Each row is a point on a landscape with many valleys, with its height.
From any point a ball rolls to the lowest of the 2 points nearest to it. It stops when none of these is lower. Distance is the straight distance between rows; heights are no part of it.
k886: [-3 17  4 -1 11  4  2 -1 13 -5  0 17  4 -5  7 11  6 -1 -2  6]  (h 569)
k150: [-28 -22  18 -20 -13   7  -1  -6 -22  -4  15  13   9  -5 -31   4   1  -1
  16   7]  (h 316)
k335: [-26 -20  12 -22  -5  -5  -4  17 -10   5   5  17  -5 -16 -20 -10   8  -6
  17  15]  (h 693)
k204: [ -7   1   0   8  -9  -2  12 -11   6   9   8  -6 -16  -9  -3 -11   8  21
  -1  -7]  (h 544)
k360: [ 27  35 -21  12  21   3   6  -4  14  -5 -20 -28  -9   9  21 -14 -12  -9
 -20  -6]  (h 385)
k179: [ -1   5   2  13   6  11  11 -25   2  22   4  -3   5   5  22  -1  -5   0
  -1  -7]  (h 313)
k580: [ 24  31 -12   0  10   9  -1  16  29 -23 -11  -6   6   4  17  -1  -9   3
 -27 -15]  (h 538)
k48: [ 19  20 -10  19  -8   6  -3 -16  21 -12 -24  -6 -12  -2  13  -8 -18   1
 -13  -9]  (h 275)
k868: [  0   2  15  -9   7  -8   2  -4  -5 -11   8   4  -8 -19 -12   4   6   7
  16  -2]  (h 636)
k589: [-17 -30   7 -17  -5 -10   1   2 -12  26  21  -2   4  -9 -38  -9  18  -1
  30  -2]  (h 573)
k217: [ 35  22 -29  30  10   7   8 -12  20 -10 -22 -23  -3  -3  27 -16 -25   8
 -18 -22]  (h 137)
k403: [-16 -11  13   3  -9   0 -24  26   5 -26   4  23  -1  30 -16   9  12 -12
  13   3]  (h 248)
k388: [  2 -10  -3  10   3  -6   5 -13   0  18  -4  -2  -5   3 -10  -2   3  -7
   6  15]  (h 328)
k603: [ 11  14  -1   7  -2   3  -2   3   2 -24   4  -3   3   6   4  23 -11  -4
 -13   0]  (h 197)
k503: [ -6   4  -1 -13   3  -6  -1 -21  -2  19  -2 -14  -4   0   2   3   2  16
   4  11]  (h 265)
k749: [-16  -4   3 -18  -2  -1  -5  -3   3  16   6  -1  -1   0  -9   1  13  11
  11  14]  (h 354)
k638: [  0   6  -5   9   8  -2   7 -17 -14  22   0 -10 -12 -19  30  -8 -14  -5
   7  -6]  (h 284)
k71: [-18 -14  12 -23   5  -4  10 -10  -9  23  21  -7   0  -9 -20 -11  12   9
  17  -7]  (h 660)
k477: [ -9 -12  20 -16   1 -11  -6  12  -7 -15   2   9  -4 -14 -12  -2  -3  -9
  13   4]  (h 666)
k37: [ -6   7  -9  25  -1 -10  14   1  13   7  -5  -3 -14  -4   5  -8   5  11
  -6  -5]  (h 519)
k168: [-17 -29  10 -22  -8   2  -9  24 -15   5  19  28   9  20 -34   2  36   4
  20  14]  (h 650)
k466: [-30 -33  18 -26 -19  13 -20  18 -23 -15  10  20  21   5 -34  -1  14   4
  22  22]  (h 487)
k175: [  3  -9  14  -8   1   0  -4  35   2 -24   6  32   4  21 -18   5  27  -2
   1  12]  (h 506)
k425: [ -3   0  12  -9 -18  10 -24   7  -3 -15  11  13   4  -2 -11   9  12   0
   9  13]  (h 482)
k709: [ 13   8 -18  27  17   4  20 -17  -6  24  -7 -10  -8 -12  33 -17 -17  -4
  -3  -7]  (h 249)
k449: [ -1   8   0   5  -1 -11   8  17  13  -6   2   8 -13   0  -3  -5  13   8
 -11   2]  (h 486)
k74: [  0  17  -1   9   0  -4 -21  22  17 -19  -1   3  -9   9   6  11  -4 -17
  -2  -6]  (h 547)
k383: [-33 -46  -4 -27 -23   4  -8  17 -29  27  22  14  12   0 -39   2  17   0
  21  16]  (h 632)
k258: [ 34  38 -40  17   5   9  -4  -1  24 -20 -39 -15  -1  -3  26  -6 -21  -7
 -33 -30]  (h 293)
k932: [ 23   2  -9   8  -1 -19  -9  21  14 -22 -18   3  -2   3   6  13  -4   2
 -16   2]  (h 54)
k116: [-37 -21   5 -22 -10  -1   8 -16 -35  35  14 -12   6 -18 -21  -4   4  -3
  10  -2]  (h 446)
k241: [-32 -31  11 -24 -19   8  14  -3 -22  29  19  14   5  -7 -36  -8  16  -2
   9  -3]  (h 781)
k985: [ 19  15 -15  14  11  -4   7   0   8   4 -13 -22  -3   7  17  -6  -5   1
 -19   7]  (h 356)
k374: [ 11  17   9   2   4   3   7 -20   5 -17  -9 -12   3   0  18   5 -17   4
 -16 -16]  (h 353)
k355: [ 29  25 -12  -3   8  11 -20  22  27 -35 -11  -6  16   8  11  11 -10 -10
 -18  -7]  (h 499)
k202: [ 37  37 -29  19  27  11  21 -25 -13  -4 -13 -31 -11  -2  41 -26 -24   4
  -6 -22]  (h 428)
k977: [-13  10  -8   3  11   0   1 -31  -7  22  -7 -24  -4  -9  12  -5  -3  11
  13   3]  (h 177)
k574: [-18 -20  15 -27  -7   5   4   0  -6  16  20  31   7   9 -21   7  16   2
  13  10]  (h 778)
k811: [ 24  18 -16  10  17 -10  17 -10   9  -5 -21   1  -6  -9  23   7  -7   8
 -16  -9]  (h 250)
k889: [-12  -6  -1   8  -3   7   9 -28  -7  31  16 -14   4  11   6   1  -3   5
   4  -3]  (h 357)
k336: [-15 -12   9 -16 -15  -1 -17  13   0  11   9   7  -5  12 -18  -2  19  -1
   9  21]  (h 447)
k183: [-22  -3   9 -18  10  -5  22 -20 -12  19   5  -6  -7 -13  -5 -10   0  11
   7  -1]  (h 630)
k446: [  2  11  10   3 -10   8 -12   7  11 -11  -9  -5   8   4   5  -3   4  -5
 -13   9]  (h 464)
k50: [ 22  13 -31  34  17   3  18 -19   4   5 -18 -17  -7  -6  27 -17 -23   8
  -8  -7]  (h 209)
k612: [ 24  -3   4   8   7 -13   4  16   2  -7   7   6   4  -5   9  16   4  -5
  -9  -9]  (h 355)
k596: [ 29  14  -3  -7   2   9 -19  33  23 -46 -11   7  19  20  -3  15  -3  -8
 -17  -2]  (h 429)
k224: [-11   1  11  -5   2 -17   0  10  -3  17   0   3 -11 -14   4  -7  13  -6
   4  -2]  (h 383)
k296: [ 26  19 -19  10  13 -17   1   3  15 -19 -26  -4  -3   1  13  20  -7  -1
 -23  -8]  (h 186)
k704: [ -2   9 -14  23  12 -12  13  -6   8   3  -8 -11 -15  -9  22  -5 -12  14
  -2 -17]  (h 543)
k556: [-25 -11   1  -5 -10   5   9 -16 -30  32  14  -6  -5 -18   0  -4  -2  -9
   2   3]  (h 379)
k352: [ 11  16  -9  27  10  11   8 -17   9  13  -5  -8   5  -7  22  -6  -6  -6
  -4  -4]  (h 281)
k350: [ -2 -11   9   7  -2  -5  -1  -1  12  -3  -3  -9   1   0   6  -4 -18   5
   5  -3]  (h 279)
k567: [ 19  31 -13  13  11   9   5 -23  10 -19 -14 -19   2   9  24   6 -24   4
 -17 -26]  (h 318)
k120: [-18 -26   5 -20 -14   0   0 -16 -29  26  11   2  12 -17 -23   7  12   4
  14  13]  (h 518)
k278: [-10  14   5 -12  11   6   8 -15  -5   2  11   1 -10 -19  -4  -5  -2   8
  10   5]  (h 606)
k178: [ 22   9   0  -2   2   4 -12  16   9 -33   2   2  14  24  -6  23  -5  -8
 -10   9]  (h 317)
k674: [ -1 -15   6   7   3  -9   6   4  -1   2   2   8   1   3 -26  -1  14 -10
   9  12]  (h 386)
k68: [ 45  40 -51  21  18  17   8  -5  22 -16 -29 -25  -1   3  34 -13 -31  -7
 -31 -46]  (h 376)
k187: [-29 -24   2 -21 -24   1 -15  16 -20  19  17  10  -3   0 -26   5  25   1
  12  18]  (h 542)
k724: [  4  14  -8   6  17   0  10 -34  -6   8 -16 -23  -3   0  19  -5 -17   3
  -1  -1]  (h 247)
k597: [ 16  25   2  -3  14   6   1  10  25 -12  -6   5   3   9  12   3   2  -7
 -13  -2]  (h 565)
k24: [ -1  20  -3  11   4   6   5   6   5  -3   8  -8 -10   6  26   0 -14  -7
 -16 -14]  (h 176)
k643: [  3  12  10  -2  -1   3 -17  11   7 -19  -1  15   7  -7  -1  15  15   6
   5   3]  (h 536)
k139: [  9   5   0  -1  -1  -7  -4  -3  -8  -3  15  -4 -11   7   1  20  -4  -2
  -6   5]  (h 292)
k196: [-13 -24  10  -3  -6  -4  -2  -4  -7  13  10  12   1   0 -35  -4  20  -7
  24   7]  (h 465)
k501: [ 34  32 -18  14  12   4  16 -16  -4  -1 -18 -24 -16  -4  32 -25 -14  -6
 -22 -16]  (h 408)
k987: [ 32  24 -23  25   1   6  -1   2  24 -24 -29 -16  -2  -6   8  -9 -18  -3
 -22 -16]  (h 221)
k668: [  6  -6   1   7   3 -17 -13  21  12  -9 -15   5   5  -3   2   7   3  -5
   0   8]  (h 194)
k192: [  2   6  13  -2   4   4   0 -24  -1  -5   0 -12  13  -5  11   9  -3   8
   0  -8]  (h 387)
k35: [-18  -7   3  11   9  -4  12 -12  -1   7   2  -8 -10  -6   3 -11 -19   0
   6  -7]  (h 203)
k980: [ 16   5  -1   9   3   5   1  -1   3   1   9 -15   5  -8  -5  -7   9   0
   0  10]  (h 633)
k539: [  3  19  -5   3   9   3   7 -10   4  -3   3   5 -11 -12  10  -1  -8   4
  -1   0]  (h 586)
k832: [  2   0   8  -3  -3   1 -24  26  13 -30   8  13   1  23  -4  16   1   3
   8  -2]  (h 409)
k476: [ -3  -7   9   0 -14  -4 -18  38  17 -20  -9  16   7   5  -2  -3  15   6
  -2  12]  (h 421)
k949: [-24 -24   6   4 -13   1   2 -16  -8  23  18  -5   6   7  -9   8   0   8
   8  -7]  (h 417)
k432: [-24 -15  12 -14  -7  -1  -3 -11 -14   6   9  11   1  -6  -9  11  -5  -8
  12   6]  (h 218)
k221: [  0  -6   5   3   0  -9   4  18  11 -10   0  17   0  15 -17   5  16   1
  -3  12]  (h 441)
k515: [-30 -38  14 -42 -17   8 -11  16 -23  10  11  31  18  19 -42  -2  33   3
  25  12]  (h 716)
k908: [ 46  34 -42  25  30  15  27 -25  -4  -6 -30 -21  -1   1  47 -24 -25   9
 -17 -33]  (h 451)
k506: [  0  -4   1   5   0 -12   6  -5  -8  22   5   4 -13 -19  18   0  -1  -6
   0  -5]  (h 325)
k57: [-23  -8   6   1   8   4   5 -21  -4  13   5   2   5  -6  -2   3 -14 -10
  16   1]  (h 112)
k443: [  3 -15   6  -4  -8 -12  -7  13 -12 -10  15  11  -8  15  -8  23   3  -4
   0   9]  (h 391)
k542: [ 10 -15   7   1 -11  -1  -2  -5  -2   5  11 -17   5 -14 -13 -10  -4   9
  10   9]  (h 607)
k842: [ 12   4  -1  10  -3  -5  -4 -15  20 -15 -17  -3  -5   0   1   1 -15  11
   2  -6]  (h 321)
k412: [  2 -23   7  -6 -12  -2  -4  -9 -12  22   7  -7  16 -15 -11   2  10   5
  14   9]  (h 571)
k691: [ -7   0  15  -6 -11  -3  -5   2  -1   6   4  -4   7   6   0   5  13   5
  -6   9]  (h 423)
k525: [-18 -21  20 -21 -22  11 -22   4 -18 -13   7  19  10  -6 -19   7   7  -4
  17  15]  (h 406)
k760: [ -6 -17  18 -13  -4   2  -9  30  -6  -3   9  31  13   8 -16   2  34  -4
  10  15]  (h 572)
k140: [ 13   6   2   3 -11   6 -12  31  22 -24 -10   9   4  11   1  -5   0  -6
 -14   9]  (h 477)
k394: [-19   0  -1  -5   0   2   8 -20 -21  39   6  -9 -12 -21  18 -16  -3  -2
  10  -3]  (h 334)
k302: [ 19  30 -14  12  15  10  12 -36   1   2  -8 -15  -7   7  25   1 -18   1
  -7 -12]  (h 282)
k471: [ 10  24 -12  20   0  11  -4   5  11 -15  -2 -11   2   6  19  12 -14  -9
 -22  -6]  (h 95)
k262: [-24 -36  15 -23 -11 -10 -10  27 -16  -1   9  28   2  -4 -30  -5  14  -8
  25   7]  (h 723)
k240: [ -6 -17   9  -3  -2 -11 -15  26  11  -1   1   7  11  -4  -1  -1  12   6
   9  16]  (h 322)
k524: [ 22   6   1   9  11 -12  10  -1   0   3  -8  -6   7 -13  23   7   1   4
 -12  -8]  (h 294)
k281: [-21 -31   5  -6 -11   2  16   0 -18  25  23  -1   5  -6 -22 -11   3  -6
   3   6]  (h 803)
k163: [  5   4  -6   8   2  -7   3   0  13   4 -12  -9 -12  17   3  -5  -6  -9
 -13  10]  (h 320)
k508: [ 20  34 -15  -1   5   4  -2   6  11 -25 -17 -20  -3  -4  30   2 -18   5
 -32 -15]  (h 563)
k733: [-18 -30  13  -2 -15 -10  -2  15 -15 -11  11  11   4  14 -21  13   6   3
   3   8]  (h 479)
k130: [ -7 -18   6  -1  -5   5  21  -1  -4  16  17  17   0  -6 -10  -7   0  -1
  -3  10]  (h 815)
k669: [-32 -33  19 -36 -21   8   3   8 -17  20  14  28   9  11 -31  -7  17  -2
  12   6]  (h 755)
k799: [ -5   0  10   0   3  -5 -21  11   7 -12   6   1  -3  18   3  12 -10 -10
  11  -5]  (h 500)
k764: [-25 -30  18  -7 -11  -6 -13  25 -14 -28   8  24   6  22 -24  11  16  -1
  14   5]  (h 405)
k806: [  2   6 -10  13   2  -6   2 -26   0  11 -15  -9 -13   7   7   0 -12  -4
  -1   5]  (h 283)

For each start below, name the point where the ball stops.
k183 -> k57
k335 -> k57
k412 -> k217
k597 -> k471
k202 -> k724

Call two points neighbours if one is among the 2 nearest of the other. Go from one point of each pair to the other, from neighbour to neighbour, staying as low as possible. Name the highest point that can't be avoided.
k674 / k932 -> k140
k57 / k217 -> k842
k471 / k403 -> k733
